Each row is a point on a landscape with many valleys, with its height.
From any point a ball rolls to the lowest of the 2 points nearest to it. It stops when none of these is lower. Distance is the straight distance between rows; heights are no part of it.
(539): [118 149 173 147 136 179 161 105 121 131 142 109 204 192 141 143 123 138
 215 124 120 101 157 124]  h=174
(1860): [123 131  99  73 132 128  76 157 169 148  90 157 111 157 166 141 130  91
 107 156 119 120 115 120]  h=578
(408): [121 137 100 127 108  75 130 118 190 122 143 191 140  75 155 116 168  62
 122 146 131 101 131 124]  h=504
(75): [129 133 103 134 151 140  91 145 104 124 116 138  81 112  84 207 148 147
 109 150 125  97 115 149]  h=411
(292): [135 101 197 137 120  96 126 108 133  92 201 131 160 175 160  70  92  99
 103 108 129 107 117  79]  h=467
(997): [133 116 116 167 121 128 119  91 115 123 145 123 133 118 120 156 224 172
 114 113 138 132 193 132]  h=423
(2223): [141 142 149 151 103 105 176  89  99 181 134  59 147 145 141 101 129 143
 133 137 147 122 170 124]  h=312
(2016): [128 134 171 118 139 110 101 156  98 123 132 126 120 131 158 113 199 176
  71 104 169 130 165 114]  h=362
(1909): [141 146 203 153 143 109 141 109  71  79 190 102 126 135 117  68 153 142
  97  92 138 142 113 111]  h=590
(460): [166 101 143 149 110  97 119 125 145 171 120 131 164 129 126 100 142 147
 198 163 143 135 125 135]  h=584
(1505): [111 183 153  94  99 111 123 164 169 153 126 120 144 114 129 110  63 120
 168 160 135 116 144  73]  h=270
(755): [135 131  97  90 126 134 148  85 118 156  82  98 135 142 174 149 177  68
 122 141 114 105 187 178]  h=503
(1530): [155 118 152 164  93 157  71 182 113 138  66 119 102  90  76 153 111 166
 101 145  94  96 116 149]  h=494
(614): [136 126 171 135 123 106  92 151  83 130 135 108 106 119 108 129 167 162
 114 125 172 151 144 138]  h=338
(270): [125 119 108 143 152 128 126 203 177 157  89 158 106  99 109 114 108 188
 173 124 129 152  81 135]  h=682
(1867): [118 104 123 134  91 109 152 125  81 162 134 135 144  97 137 153 106 187
 145 141 177  96 162 138]  h=740
(1922): [102 122  80 124  98 121 146 109 144 153 121 167 120  76 130 140 150 126
 103 168 105  85 123 137]  h=464
(225): [ 94 134 125 102 123  88  93 159 153 129 115 130 163 149 152 115  98  65
 121 192 103  97 171  95]  h=281
(1222): [123 158 130 128 130 178 171 108 137  98 177 165 176 137 111 131 111 134
 180 133  97 126  70 106]  h=203
(82): [126 169  64  66 137 126 170 128 191 115 110 162 125 102 157 146 151  79
 147 156  75 106 160 154]  h=529
(240): [142 146 150  90 125 194 104 108  74  93 121 121 120 147 112  94 121 179
 185 103 110 151 111 150]  h=390
(1283): [ 80 118 140  90 124  87 137 116 136  99 112 149 153 122 175 139 129  25
 128 130 132  92 181 171]  h=499
(873): [125 115  76 129 153 109 156 154 160 185  76 107 128  93 118 135  81 140
 172 120 151 153 119 132]  h=770
(2066): [111 138  83 121 130 128 115 213 179 159  92 148  84 118 150 114 104 162
 132 123 120 165  94 122]  h=698
(1837): [138 160  79  72 129 153 131 155 169 114  72 115 134 113 190 155  91  59
  90 126  96 141 148 150]  h=634
(1317): [118 139 177 138 134  88 181 120 140 149 150 110 157 164 150 105  95 102
 114 143 164 119 122 106]  h=394
(1801): [105 124  55 120 113 173 106 163 194 151  85 174  93  75 171 135 122 137
 150 109  94 107 112 126]  h=424
(1550): [100 109  95  95  79 146 127 105 151 159 102 156 138  90 160 144 120 114
 140 149 113  80 136 145]  h=492
(928): [115 145 127  96 145 154  99 164 132 123 120 140  78 142 108 141 105 170
  78 163 119 119  81 121]  h=552
(1680): [122  90 104 119 137 142 124  93 112 145 147 135 132 153 133 159 127 170
 149 155 114  86 133 109]  h=693
(953): [117 158 152 147 117 123 192 113 158 150 158 127 162 134 120 117  98 130
 144 150 148 128  95 110]  h=349
(2253): [122 154 195 148 115 201 161 142 100 115 101 112 123 111  50 125 108 150
 128 123  64 128  82 145]  h=591
(1632): [128 119 130 143 120 136  75  85 152 120 109 110  85  91 133 132 151  59
  85  98 146 135  93 149]  h=459
(613): [129 117 186 119 148  89  95 122 101 106 184 116 144 165 172 101 136 107
 103 103 136  94 138  69]  h=436
(651): [148 136 145 128 132  68 155 154  95 160 129 102 132  79 137  69 148 107
  69 161 130 105 123 123]  h=751
(858): [154 161 178 201 129 135 173 100  89  99 164  87 145 142  65 109 165 145
 146 123 113 152 122 149]  h=531
(1944): [141 142 145 142 120 139 142 107 110 170 120  69 119 130 103 113 119 157
 153 146 147 139 124 132]  h=235
(1335): [111 117 118 135  95 110 143  97 130 145 107 131 166 136 180 133 188 130
 130 114 143 121 223 143]  h=540
(1198): [105 118 102 174 135 100 114 186 158 138  92 114  73  82  88 141 108 112
  75 106 121 176 113 115]  h=216
(1052): [105 138 192 137 155 131 196 100  88  89 172 114 151 168 147 127 128 143
 107  70 177 174 120 126]  h=638
(1372): [117 112 100 119 150 149 154  98 122 171 121 107 126 130 127 149  90 168
 163 153 109  84 126  95]  h=712
(1137): [139 147  91  82 135 108 111 147 132 158 110 151 139 132 146 160 120 123
 160 181 128  79 154 103]  h=650
(1512): [119 122 131 144 110 108 101 108 157 112 135 144 185 149 163 143 181 147
 117  98 162 118 240 107]  h=558
(1690): [124  90 112 176 159  92 115  79 121 116 160 147 112 116 129 160 207  93
 115 114 147 134 119 142]  h=361
(676): [124 124 163 141 117 173 157  84  98 123 155  90 152 125 112 123 124 201
 193  92 148 149 154 136]  h=328
(2060): [117 124 104 132 133 110 150  87  84 165 146  87 102 138 131 150 145 142
  79 154 136  94 141 116]  h=415
(1721): [109 153 130  84 128 101 112  95 170 120 113 125 119 105 172 113 146  17
  95 113 114  92 134 121]  h=388
(191): [125 167 185 125 118 135 145 106  71  75 209 125 121 142 103 101 113 131
 104 127 138 128 114 107]  h=571
(1218): [126 156 181 119 125 133 113 138  84  94 162 114  89 129  78 123 116 153
  91 149 128 125 115 108]  h=549
(58): [141 152  90 121 117 127 133  87 111 158 105 103 102  98 137 150 184  90
 105 152 122 100 149 165]  h=472
(1192): [115 144 118 177 155 202 148 151 169 143  95  85  89  92  97 104  87 167
 165  92  91 129  89 104]  h=554
(303): [138 150 100 102 141  84 156 147 133 157 133 142 132 138 142 133 114 135
 108 185 133  98 137 101]  h=626
(1160): [159 139 174 206 132 110 143 122  85  97 155  98 133 138  65 102 187 180
 114 107 113 150 176 139]  h=497
(2218): [127  69 146 105 131 134  77 133 104  86 146 178  92 137 120 114 160 136
  87 134 123 154  89 145]  h=498
(1586): [ 89  82 103 114 114 119 107 130 129 150  64 109 153 137 171 155 105  56
 144 130 140 140 171 169]  h=267
(842): [105  80 139 102 170 118 106 118 109 132 113 106 116 201 158 181 120 123
 124 111 160 158 161 132]  h=236
(1259): [133 103 149 173 159 100 140 125 123 147 118  87  84 135  74 100 151 124
  87 140 102 156  92 126]  h=521
(1815): [128  87 121 171 118 148 124 121 142 165 107  93 115  77  64 112 108 161
 168 133 106 112 105 117]  h=493
(253): [128 121 109 112 129 100 151  98 108 152 106 105 156 143 189 126 197  91
 110 125 135 123 208 156]  h=525
(523): [123 164 176 133 141 138 189 119 104  67 190 145 179 187 155 118 123 134
 100  51 181 150 145 125]  h=647
(2022): [ 93 138  35  92 122 159 142 159 177 152  87 169 107  85 177 149 120 120
 162 115  84  88 153 118]  h=454
(616): [161 152 139 188 127 114 146  82  84  53 206 127 143 138  67  75 128 106
 127 109  99 144 106 122]  h=225
(182): [120 129 108 118 133 157  88 110 124 113 117 155  84 132 130 196 157 125
 102 125 154 111 106 179]  h=445
(1173): [128 120 130 155 171 111 150 104  74 128 164  97 100 155 134 139 171 155
  77 119 137 114 135 116]  h=450
(803): [162 102 100 145 101  76 123 136 155 164 125 159 168  96 128 111 151 140
 166 173 133 116 131 126]  h=559
(1817): [ 83 183 141 127 156 149 192 161 138 138 128 150 121 119  93 166 104 165
 126 147 150 134  66 120]  h=434
(519): [154 116 122 100 137 192  67 120  88  94 121 102 102 148 115 131  89 160
 147 111 109 145 102 140]  h=422
(1806): [172 187 151 155 140 143 174 136 111  88 192 149 166 204 118 115 175 154
 122  97 165 137 130 160]  h=532
(825): [142 143  88 125 126 177  88  84 155 134  77 117 108 142 183 173 111  92
 101 116 132 123 103 162]  h=488
(1040): [131 138  84 160  87 145  91 177 178 156  78 129  97  74  98 112 155 128
  95 140  57 118 115 134]  h=548
(248): [120  92 100 170  89 113 122 111 165 162 134 112 127  53  90 106 120 142
 139 149 105 120 122  95]  h=448
(1529): [124  93 120 100 161 117  98 126 128 141 114 118  94 150 145 180 107  88
 104 116 173 159 110 118]  h=149
(1015): [150 189 163 164 140 141 177 139  81  65 182 160 171 157  88 144 160 153
 139 105 172 151 118 175]  h=514
(410): [131 138  97  61 109 149 160 100 131 125  81 115 135 117 164 156 127  66
 128 136 108  96 179 195]  h=527
(958): [130 138 162 118 120 155  94 162 103 113 119 118  80 129  74 125 100 174
  89 152 120 131  92 138]  h=528
(746): [135 137 118 118 181 140 126 162 169 148 101 139 112 145 106 130 119 166
 184 137 123 151  74 115]  h=659
(859): [ 99  96 134 109 174  91 121 134 104 140 113 136 131 208 184 166 157 115
 109 127 153 127 174 131]  h=291
(1569): [ 84 141 136 116 151 113 131  73 134 124 120 131 110 135 168 172 193 113
 103  67 174 128 193 150]  h=560
(1975): [143 132 101 156 106  89 165  92  91 164 152  97 146 125 155 124 148 131
  99 142 142  97 180 120]  h=367
(1694): [120 101  97 191 120 176  87 186 166 124  97 130  72  92  85 137 113 163
 124  94  43 132 110 111]  h=579
(1843): [135 158  39  85 126 136 156 169 164 142 113 141 122  63 150 141 155 115
 173 143  81 108 162 120]  h=489
(1161): [112 157 140 114 151 143 161 122 170  90 181 159 157 172 118 135  92 111
 171 133  94 157  85  82]  h=83
(618): [123  98 105 131 108 124  87 112 168 155 153 119 114  93 110 129 128 113
 129 152 115 132 120  85]  h=392
(1902): [123 157 170 127 136 197 151 121  70  95 114 108 109 138  63 123 118 145
 127 113  95 153  76 161]  h=605
(1708): [112 103 133 113 109  72 118 103 164 120 120 175 169 111 173 120 147  35
 139 142 133 113 159 145]  h=475
(891): [119 149 112 136  91 137 109 150  91 140  80 147 101  59 108 181 133 130
 107 146 155  87 141 196]  h=758
(1864): [ 96 110 144 135 125 146 124 151 149  81 136 153 113 100  54  94  84 143
 160 104  93 194  70 120]  h=417
(237): [116 107 135  82  84  89 119 155 135 153 108 125 134  85 156 110  72  87
 102 139 158 132 151 106]  h=801
(1092): [151 146 119 131 152 134 137 118  66  74 185 171 136 166  94 134 128 198
 156 148 108 102 118 139]  h=182
(1054): [110 120 151 140 120  93 188 109 118 170 122  94 167 177 165  92  98 115
 119 156 132 111 155 124]  h=364
(533): [136 103 130 150 178 114 140 111 103 122 148 115  92 167  86 130 157 152
  90 161 110 137  97 127]  h=487
(1956): [131  96 104 116 127 144  76  86 152 134 143 118 108 125 120 159 154  96
 136 140 115 127 126 105]  h=330
(2204): [157 119 116  92 104 116  97 155 118 162  81 110 118 106 154 130 130 101
  97 132 165 142 126 167]  h=337
(1972): [145 169  99  98 120 121 144  78 157 128 107 121  95  92 136 109 176  60
 101 147  96  98 133 180]  h=437
(2214): [157 138 121 158 156 111 114 143 105  87 178 166 125 134  56 149 138 168
 145 171 100 106 110 121]  h=283
(1324): [128  95 118 150  89  69 158 130 105 145 154 161 163 102 152 139 110 142
 117 138 187 110 163 136]  h=729
(909): [153 121 129 172  99  83 183 124 150 132 187 143 166 178 129 114  84 124
 124 107 186  84 131 142]  h=699
(2105): [136 177 158 105 125 209 155 105  80  87 145 151 188 161 141 105 156 171
 200  99 110 127 140 134]  h=339
(336): [144  85 100 170 156  90 127  97 119 109 188 161 129 145 130 154 173 123
 102 135 145 112 118 126]  h=309
(986): [121 149  82  74 138 125  86 180 182 133  72 139 111 141 178 145 105  53
 109 137 114 148 146 119]  h=606
(2265): [166 165  98  64 125 146 162 151 189  90  91 107 118  79 177 143 107  59
  85 110 109 157 141 169]  h=651
(780): [130 159 165 165 143 116 181 140  91  98 172 154 137 150  84 148 116 162
 121 142 165 123  98 152]  h=491
(457): [125 136  64 116 131 174 107  77 175 141  87 131  95 113 149 179 134  95
 132 119 109 100 106 149]  h=452
(537): [130 109 130  89 112 147  61 148 174 139 106 132 110 155 161 125  96 111
 101 141 112 140 101 100]  h=551
(1726): [165 148 117 147 129 160  97 186 114 163  60 115 110  80  90 132 117 169
 140 151 123  82 113 149]  h=468
(1068): [ 89 153  85 110 133 151 147 161 161 166 110 119  86 116 157 112  82 168
 162 121  87 103 138  70]  h=738
(2224): [162 116  99 146  86  65 124 128 151 142 144 165 168  73 138 109 166  88
 133 167 149 111 147 129]  h=533
(375): [126  85 160  91 113 117  63 137 175 129 145 144 123 153 134  91 108 107
 124 146 119 160 114  81]  h=523
(798): [121  84 165 173 127  75 122 156 131 116 145 154 115  91  81 106 129 138
  92 143 144 148  98 118]  h=314
(379): [121 143 184 100 152 151 135 129 157 135 122 112 157 183 125 123 108 110
 191 144 128 154  99 120]  h=600
(101): [147  97 106 119 124 199  56 107 122 119 111  90 106 129 151 160  75 132
 105 114 123 132 102 117]  h=463
(791): [148 113 148 100 107  59 168 151  91 153 134 119 168 102 178  76 131  96
  80 138 147  97 166 129]  h=741
(1445): [153 175 148 121 103 193 158 137  94  94 168 174 226 159 149 125 162 139
 186  97 134 140 132 145]  h=313
(93): [112 135 129  98 124  91 101 122 148 141 124 115 119 130 166 116 141  53
  92 154 113  97 159  79]  h=343
(841): [126 132 122 163  80 138  88  77 165 126  91 115  94  57 117 131 125  84
 109 105 139 122 111 187]  h=495
(437): [133 101 125 115 112 142  75  87 125 135 133 106 114 154 141 154 170 115
 145 125 132 128 165 129]  h=264
(1130): [133 146 136 109 127 124  87  73 169 125 102 113  89 116 166 117 140  29
 108  96 143 117 117 157]  h=426
(562): [156 140 138 170 134 114 120 120 113  80 156 127 152 122  90  90 186 202
 103  95 122 156 195 113]  h=473
(1857): [140 151 198 110 127 162 157 112 121 125 148 120 177 188 142 121 153 123
 162 138 140 167 103 136]  h=574
(777): [ 98 108 135 116 165 132 121  84 120 114 143 107 123 146 170 155 189 147
  78  71 145 138 198  96]  h=576
(1702): [153 167 117  90 111 134  82 167 150 171  98 104 126  95 128 120  80 126
 166 150 141 113 137  97]  h=334
(1398): [154 183 175 140 135 151 166 105 112 108 168 118 163 195 135 108 170 161
 149 115 144 159 142 142]  h=553
(1312): [104 127  49 149 135  99 162  97 156 132 150 165 116  92 128 160 153 109
  98 156 110  98 129 113]  h=427
(1412): [145  82 171 101 144 127 112 128 117 122 125 146 127 190 132  97 155 161
 137 133 144 187  97 158]  h=460
(480): [118 150 131  94 149 119 127 161 145 127 145 170  95 177 122 119 130 170
 100 180 110 114  83  99]  h=577
(1800): [144 155 153 132 111 187 170 130 107 102 177 163 212 139 117 156 125 123
 179 123 147 129  95 133]  h=275
(1260): [ 80 160  80 131 102 107 166 167 152 161 140 102  76 102 153 114  81 143
 151 115  99 146 143  76]  h=725
(1393): [116  96 147 132 135 121 138 117 152 102 161 129 108 120  88 100  94 139
 128 122 120 184  76 100]  h=446
(718): [124 103 132 175 158 116 111 102 107  96 143 142 113 120 113 161 239 137
 104  91 135 150 162 151]  h=398
(564): [101 112 126 170 131  65 144 184 143 137 116 152  97  68  87 117 124 122
  71 133 123 138 113 104]  h=271
(1574): [110  83 107 108 134 123 116 142 111 173  62 104 159 143 159 162  73 113
 176 135 150 116 174 152]  h=192
(455): [130  85 195 115 153  96 118 141 120 133 134 136 132 189 164  96 151 137
 117 124 163 170 110 129]  h=440
(1352): [140 114 142 144 113 138 112  94 114 121 152  94 131 133 123 108 198 195
 100 105 118 149 187 112]  h=449
(835): [115 178 175 134 155 118 163 155 105 127 143 137 117 119  76 162 114 162
 137 155 162 137  78 139]  h=462
(121): [153 127 135 112 155 115 123 105  83  84 187 159 128 192 117 113 142 155
 136 146 113 137 112 112]  h=77
(1554): [142 137 138 142 166 111 145 109 109  62 195 133 155 168 141  99 140 189
  80  44 153 118 180  92]  h=607
(1646): [150 172  88 121 121 110 136 183 144 166 104 107 120  62 102 107 115 130
 167 156 123 138 141 112]  h=395
(1150): [129  64 156 123 121  81 111 133 135 152 126 147 156 158 171 108 149 106
 124 145 152 132 145 125]  h=414
(1849): [111  58 155 118 125 180 100 120 142 151  89 100 147 146 145 122  59 138
 194 113 124 117 137 108]  h=307
(1619): [122 147 192 168 117 144 168 150 132 131 115 115 113 123  42 107 119 150
 112 141  73 136  85 134]  h=573
(1875): [146 114 159 168 119 116 182 104 140 100 197 142 177 201 135 113 101 116
 140  96 162 131 114 130]  h=678
(1409): [104 129  81  76 148 101 171 182 152 150  87 110 139 134 156 133  74  93
 139 148 103 148 167 110]  h=742
(1099): [124  74 134 154 124  74 104 114 141 131 133 157 177 162 183 119 171  66
 137 136 144 117 171 135]  h=441
(45): [106 121 106 103 128 125 113 126 102 144 120 150 144 172 162 175 122 133
 153 174 123  62 171 121]  h=671
(171): [118  85 178 116 117 108 102 105 158  94 175 137 149 174 132  74  95 104
 126 144  96 147 116  75]  h=496
(315): [121  85 132 133 142 125 103 150 105  71 121 171 104 107  42 128  89 150
 152 118  85 161  91 136]  h=386
(837): [122 177 161 131  90 183 171 122  62  85 179 134 199 132 131 120 150 126
 102  86 154 169 130 125]  h=663
(923): [122 138 174 128 152 190 165 112 116 163 106 102 157 147 137 138 102 152
 218 116 151  97 126 132]  h=246
(1543): [126 146 150 145 129 165 169 108 144 130 164 133 154 123  99 108 103 167
 177 147 106 121  82 104]  h=279
(1802): [115 168 149 110 115  79 111 161 157 134 146 138 164 153 136 112  80 101
 154 188 131  99 159  73]  h=202
(2086): [124  88 162 163 122  93 125 147 112  64 167 186 123 107  53 110 106 154
 124 138 110 148  92 128]  h=353
(1336): [134  98  70 122 145 174  84  96 166 151 105 124 107 123 128 177 128 116
 171 127 103 105 115 109]  h=401
(1404): [135 124 126  91 110 121 122 133 147 133  87 156 108  87 163 110 148  67
  80 124 147 125 107 190]  h=371
(1929): [127  82 100 119 167 117  85 152 169 125 115 142  97 125 117 166 120 109
 118 114 155 191  80 120]  h=33
(1785): [136 127 140 156 145 187 125 141 148 144 105 101 104  82  67 102 104 178
 173 127  89 108  95 105]  h=530
(1211): [135 101 131  97 112 171  96 149 123 170  88 132 122 116 143 129  87 184
 146 130 150  88 112 131]  h=507
(2195): [149 154 144 132 129 129 173 113 113  58 214 152 177 207 135 123 110  99
 134  57 174 132 137 140]  h=658
(1318): [130 170 155 170 103 144 161 111  61  63 142 174 141 138  50  99 120 121
 141 127  57 128 101 148]  h=53
(1873): [155  81 147 127 130 151 104 116 120 144 110 115 122 163 122 106 161 177
 158 141 123 166 106 159]  h=484
(309): [129 137 156  91 164 140 122 159 151 163  80 140 136 183 142 139  88 145
 191 152 140 131 100 129]  h=629
(1735): [114 121 178 110 133 207 161  95 103 123 123 105 164 150 132 131 114 156
 210  78 140 158 132 142]  h=290
(337): [158 134 104 120 146 172 107 171 124 162  66 135 109  93 138 130  94 174
 141 145 147  77 112 138]  h=490
(983): [121 120 171 108 124  97  86 132 120 134 121 136 139 143 192 108 219 106
  93 102 152 115 162 126]  h=383
(1835): [132 123 135 154 115 143 155  96 113 144 147 110 164 158 138 125 142 218
 164 117 138 118 189 124]  h=370
(135): [124 124 145 117 174 106 120 104  96  67 180 125 145 156 149 124 170 164
  89  65 148 148 197  78]  h=592
(1031): [136 157 150 115 141  91 137 136 114 129 170 151 121 169 142 122 118 146
  99 180 141  90 117  99]  h=603
(185): [129 137 105 158 162  97 121 156 108 114 137 161 104 129  68 185 159 144
 108 177 103  95 123 123]  h=363
(1739): [144 173  49 105 124 184 132 105 148 139  72 119 110  83 151 159 114 110
 122 127 100  80 124 171]  h=486
(1998): [148 146  68 139 114 127  98 142 181 149  94 125 106  73 112 121 183  88
 125 144  87 133 116 154]  h=580
(1970): [131 118 120 139 150 102  72 182 163 129 116 129  83 106  97 138 120 120
 104 129 146 182  91 116]  h=136
(357): [119  97 110 126  83  79 140 131 109 140 128 151 186 107 168 145 113 106
 150 149 159 103 201 142]  h=739
(542): [100 173 120 157 152 141 219 144 162 152 147 147 156 118 116 157 101 147
 153 140 147 149  76 117]  h=400
(1101): [116 116  81  87  99 114 125 166 155 143  86 126 128  65 154 151  61  88
 130 125 150 153 145 119]  h=792
(2154): [112  66 135 134 157 108  96 126 129  92 151 164  92 116 101 131 173 104
  74 125 108 144  81 121]  h=515
(2134): [125  96 116 101  82 163  77 129 132 165  91 123 132 113 165 148 105 128
 143 143 127  80 147 131]  h=516
(684): [116 108 174 115 140  80  88 129 104 141 141 112 154 146 205 106 179  75
  92  95 130  89 140  93]  h=406
(454): [116 100 139 117 134 151 120 100 142 122 143  85 107 135 113 123  66 128
 135 108 133 178  93  99]  h=404
(525): [137 133  79 173 137 111 108 165 164 126  71 115  92  66 111 153 128  67
  73 104 128 171 111 151]  h=276
(1197): [139 127 146 117 121 113 117 141  97 166  95  91 115 130 132 124 123 141
 121 139 175 144 131 152]  h=299
(1175): [119 107 155 131 119 118 102 102 112 124 157  98 145 177 143 136 126 132
 147 131 129 128 189 100]  h=181
(1115): [ 95 150  86 117 126  95 153 189 160 156 128 122  84 113 141 115  98 146
 127 128 125 172 116 100]  h=713
(442): [ 95 137 149 128 112 108 105  70 134 120 126 128  97  94 155 153 172  94
 117  71 183 125 158 159]  h=545
(1507): [171 121 127 143 151 214  66 140  87  94  94 110  94 129 108 131  88 188
 137 113 105 106  91 143]  h=451
(2196): [146 168 122 153 126 153 158 115  79  63 169 183 150 161  68  96 130 159
 145 143  77 111  81 152]  h=140
(941): [165  87 118 144 145 148  71 142 138 137  98 120 112 130  94 134 156 154
 152 141 120 143  89 152]  h=517
(1452): [142 119  88 110 132 113 120 170 155 165  72 101 131  86 143 146  56 108
 138 114 168 175 121 133]  h=783
(1061): [113 124 124 133  93 130 111 142  80 148 123 134 118  86 110 165 135 181
 129 147 168  88 160 148]  h=747
(1411): [120 116 126 146  72 146  99  82 135 141 102 110 113  82 137 147 169 114
 127  95 166 140 153 190]  h=526
(2057): [161 108 132 145 120  48 173 145 111 145 146 122 186 132 178  81 104  93
  99 120 157  86 164 127]  h=730
(1467): [ 93 131  73 100 139 137 160 136 135 173 109 120 102 113 145 150  68 161
 121 155 106  80 130  86]  h=731
(92): [158 105 119 175 107  55 172 133 116 147 166 141 164 133 144  93 108 136
  98 122 185  87 143 136]  h=717
(1883): [160 116 138 128 174  90 118 129 101  68 208 164 139 211 150 113 141 135
 111 109 146 115 123 108]  h=179
(277): [103  81 134 127 123 143 116 112 112 174  91  85 158 153 151 146  90 144
 191 117 139 102 173 132]  h=255
(964): [115 187 140 109 100 193 149 106  37  83 164 138 168 129 109 116 136 101
 125 122 121 163 102 122]  h=655
(31): [104 141 145 117 144 195 163  95  96 102 139  98 123 128  72 122  97 126
 130 104  99 175  68 135]  h=620
(552): [144 165 151 186 106 116 144  92  58  52 158 145 137 140  51  71 138 113
 130 109  80 148 129 143]  h=130
(302): [153 165 167 148 122  84 145 144 101 154 135 102 122 121 111  76 158 140
  75 169 132 100 121 128]  h=764
(2244): [155 150 105 135 120 111 129 187 124 165  66 119 106  71  83 119 122 146
 119 165 115 125 124 153]  h=438
(1834): [110 108 190 133 163 103 159 102  95 119 164  87 117 145 123 115 106 126
 101  88 177 173 100 111]  h=624
(987): [128 165 148  79 129 188 132  97  83  91 124 125 146 182 128  77 144 183
 182  97  99 164 151 131]  h=365
(1874): [119 114 202 142 163  93 117 126  72 114 171  78 104 117 125  98 134 125
  92  81 154 149 104  99]  h=608
(160): [142  97  94 153 143 169  80 157 161 129  93 127 101 116  92 138 125 154
 123 126  88 138  83 132]  h=547
(1848): [154 164  56 111 120 129 110 183 174 153  91 115 104  94 154 112 159  88
 133 130  91 170 131 125]  h=611
(2059): [120 136 176 147 118 127 138 105 130 116 161 106 182 204 142 126 107 134
 184 139 131 116 169 116]  h=78
(2192): [125 153  62 141 122 123 109 141 190 117  83 141  96  62 132 158 119  73
 111  98 143 160 108 161]  h=329
(703): [ 97 164 140  95 109 181 156  62  68  86 162 118 140 145 107  94  98 112
 149 111  97 165  94 113]  h=641
(1986): [128 127 160 178 121 115 154 149 154 157 101  95  99 113  61  87 131 141
 103 149  82 160  92 126]  h=550
(1346): [123 152  71  86 129  91 164 217 154 140 117 122 101 118 166 121  99 113
 162 118 116 182 156 115]  h=726
(286): [139  82 126 125 111 163  82  87 122 141 130  56 113 143 130 154  74 116
 123 105 145 150 133 107]  h=458
(535): [111  87 142 125 110 164 134 110 163 165 107  83 134 126 121 109  56 141
 166 114 122 142 103 105]  h=352
(706): [118  89 109  91 141 169  81 114 129 106 128 169  82 155 128 171 152 134
  95 138 109 131  91 148]  h=474
(2136): [145 130 122 168  69 162  67 169 147 142  68 131 106  63 105 136 123 123
  72 137  95 107 111 153]  h=519
(1417): [153 167 126  74 123 121 148 102 169 102  97 136  91  81 144  99 139  75
  97 128 117 107 124 207]  h=403
(668): [109 145  43 141 103 155 123 156 191 117  79 161  92  66 177 147 115 112
 123  92  96 148 105 165]  h=382
(1029): [120 146  95 101 153  90 185 158 155 172  95 112 158 121 130 130  73 122
 180 152 127 141 144 113]  h=754
(1919): [140 108  69 164 148  82 136 107 165 139 166 165 132 125 126 150 161 114
 118 153 122 112 123  96]  h=377
(1555): [135  96 112 142 171  93 123 105  97  83 194 165 129 178 151 171 168 139
 115 113 160 120 145 116]  h=251

Call two points neighbours if one is among the 2 nearest of the other. Go from one point of each pair to the other, from neighbour to neighbour, staying as low as possible. Name the highest point that can't be avoided.
(1944) and (1929) => (101)
(958) and (1802) => (523)
(1802) and (1574) => (1283)
(121) and (1318) => (1092)
(1574) and (1150) => (1393)
(1944) and (1161) => (1317)
